Points, in no order, along strands that fork, close into loops and pass close to each other.
Two points are linked if the straight distance between their rows is under 52.6. Some points are linked to none.
zukop: [ 12  -9 -65  93   8 -19  37  19 -22  53 -26  12]
Tefer: [ 29 -40 -26  39  -7  -8  33  13   2   3  12 -23]
Buli: [ 20 -58  37 -45 -30  -8   5  -6  37 -43  27 -59]
Lav: [-28  23 -69  48  17   6   2  20  23  36 -40  46]
megeg: [ -2 -28  -2 -12  22   2 -37  10  29 -51   2  12]
zepe: [-34 -37 104 -95 -14  -7 -40 -39   9 -56  56 -29]
Fos: [-43  57 -42  18   3  21   3  14  17  38 -40  43]
Vovas: [ 58 -40 -35  94 -16 -49  53   9 -36  31  -5 -31]
Sog: [ 37 -77 -13  -6  -9 -20 -51  13  53 -49  14 -13]
fusa: [ 35 -83  -4  -3 -19 -18 -34   7  47 -43  15 -31]
suv: [-16  49  59 -54 -18  44  21 -20 -52  39  10   0]
Zamum: [-42   7  52 -54  31   2 -57 -13  13 -48  14  25]
kan: [ 34 -22  59 -54 -42  -2  44 -11   5 -20  37 -79]
Diru: [-19   1 -66  38  42 -14 -58  19  44   0 -43  61]
gepif: [-51  51 -12 -20   9  21 -20   6  11  14 -28  41]
lup: [-51  -5  94 -88   7   4 -63 -44 -12 -33  57  12]
zuz: [-19   4 -24   8  18  18  -5  16  18  -9 -10  15]
Fafus: [-25 -21  62 -65   5   2 -44 -13  21 -61  31  -7]
Nadoz: [-16  18 -73  65  16   0  14  17  13  40 -37  34]
kupu: [ 16  43  42 -34 -20  29  44  -8 -47  12  17 -31]
mitag: [-16 -21  42 -45   0  10 -22   2  21 -48  21 -13]
kis: [ 31  90  17 -26 -21  24  51 -17 -73  60 -16  -8]
vuvu: [ 85 -58 -25  74 -37 -82  56   0 -45  25   0 -65]
veke: [ 27  77 -17   8 -11  10  63  -6 -58  49 -17  -9]
Vozed: [ 55 -48 -24  49 -20 -29  46   8  -9  10  11 -43]
nug: [ 21 -36  56 -47 -35  -1  26 -13  20 -32  35 -70]
zafot: [  3  44 -29  22  -1  18  42   9 -17  32 -13   3]
kule: [-46 -17 106 -93 -13   5 -51 -48 -11 -38  63  -6]
loros: [-17  64   0  -9  -8  37  30  -1 -26  45 -19   7]
Nevu: [ 41 -45 -39  86  -9 -28  35  15 -16  29   0 -16]
fov: [-18 -18  11 -20  11  11 -26   8  21 -45   9   3]
robi: [ 47  -7  52 -44 -46 -14  58 -16 -11 -13  34 -82]
mivom: [ 13 -50  -2  -6   8 -10 -48  11  40 -56   9   1]
zoka: [-45   1  80 -63  34  -6 -71 -28  16 -58  28  24]
vupat: [  6 -21 -35  39   4   5  13  19  10   3   2  -4]
Fumud: [ -2 -25 -69  51  40  -8 -51  20  35  -3 -24  52]
Nam: [-24 -35  92 -80   3 -14 -56 -26  21 -72  43 -12]
Gilol: [ 73 -38 -30  89 -30 -78  56   3 -58  27  -9 -47]
panag: [ 25  56 -24  18  -9  10  58   2 -41  41  -6  -8]
tol: [-13  55 -29  16  -1  24  35  11 -11  46 -19  13]
Vos: [ -4  10 -69  81  11  -2  34  20  -8  52 -30  19]
Muf: [-18  57  27 -33 -12  45  22  -6 -38  43  -2   5]
kaget: [ -5 -27 -54  42  21   1 -27  22  30  -4 -16  32]
nore: [  7  49  69 -53 -26  40  30 -29 -67  40  16 -14]
vobif: [ 19 -36 -53  88   5 -17  34  21 -16  35 -13   5]
Vefaz: [-27  14 -58  28  33  -1 -40  12  39   2 -40  59]
rusem: [-56  64 -30  -4   5  24 -14   9  23  37 -42  51]
lut: [ 73 -57 -20  60 -33 -59  53   2 -19  15   9 -56]
Feraz: [ -2 -14 -55  51  14   7   7  15  14  13 -12  19]
nizu: [-36  18 -63  34  24   3 -17  15  30  16 -43  51]
Zaga: [ 26  69  46 -38 -21  31  42 -20 -75  49  -2 -10]
lorud: [-38   9  32 -37  31   9 -52  -4  20 -40   6  23]
disag: [  0 -23 -33  18  34  -4 -63  13  40 -41 -12  36]
kekom: [ 33 -75   9 -27 -27 -12  -5   0  47 -43  19 -51]
vodi: [-48  -1  90 -75  28 -10 -77 -39   3 -46  42  22]
div: [-27  30 -37   9  12  21   7  13  13  13 -25  26]
Pobit: [ 27  96  -3  -4 -19  17  54 -13 -65  61 -24  -1]
paro: [-29   8 -19 -10  27   8 -35   9  22 -20 -15  31]
mive: [-35   9   9 -21  31  12 -47   1  23 -38 -11  35]

A piece is all that can be reached along the links. How many separate loops has the piece of each point below (a circle has one, a figure eight two, a Y none), and how many tips (points with one link)?
rusem => loops 0, tips 2
Vefaz => loops 1, tips 0
Pobit => loops 1, tips 0

Name the points in between on the shortest way along the links from the first point to the second, in order.
zukop / Gilol => vobif Nevu Vovas
Fumud / Tefer => kaget Feraz vupat
Pobit / suv => kis Zaga nore
Nadoz / kaget => Lav nizu Vefaz Diru Fumud
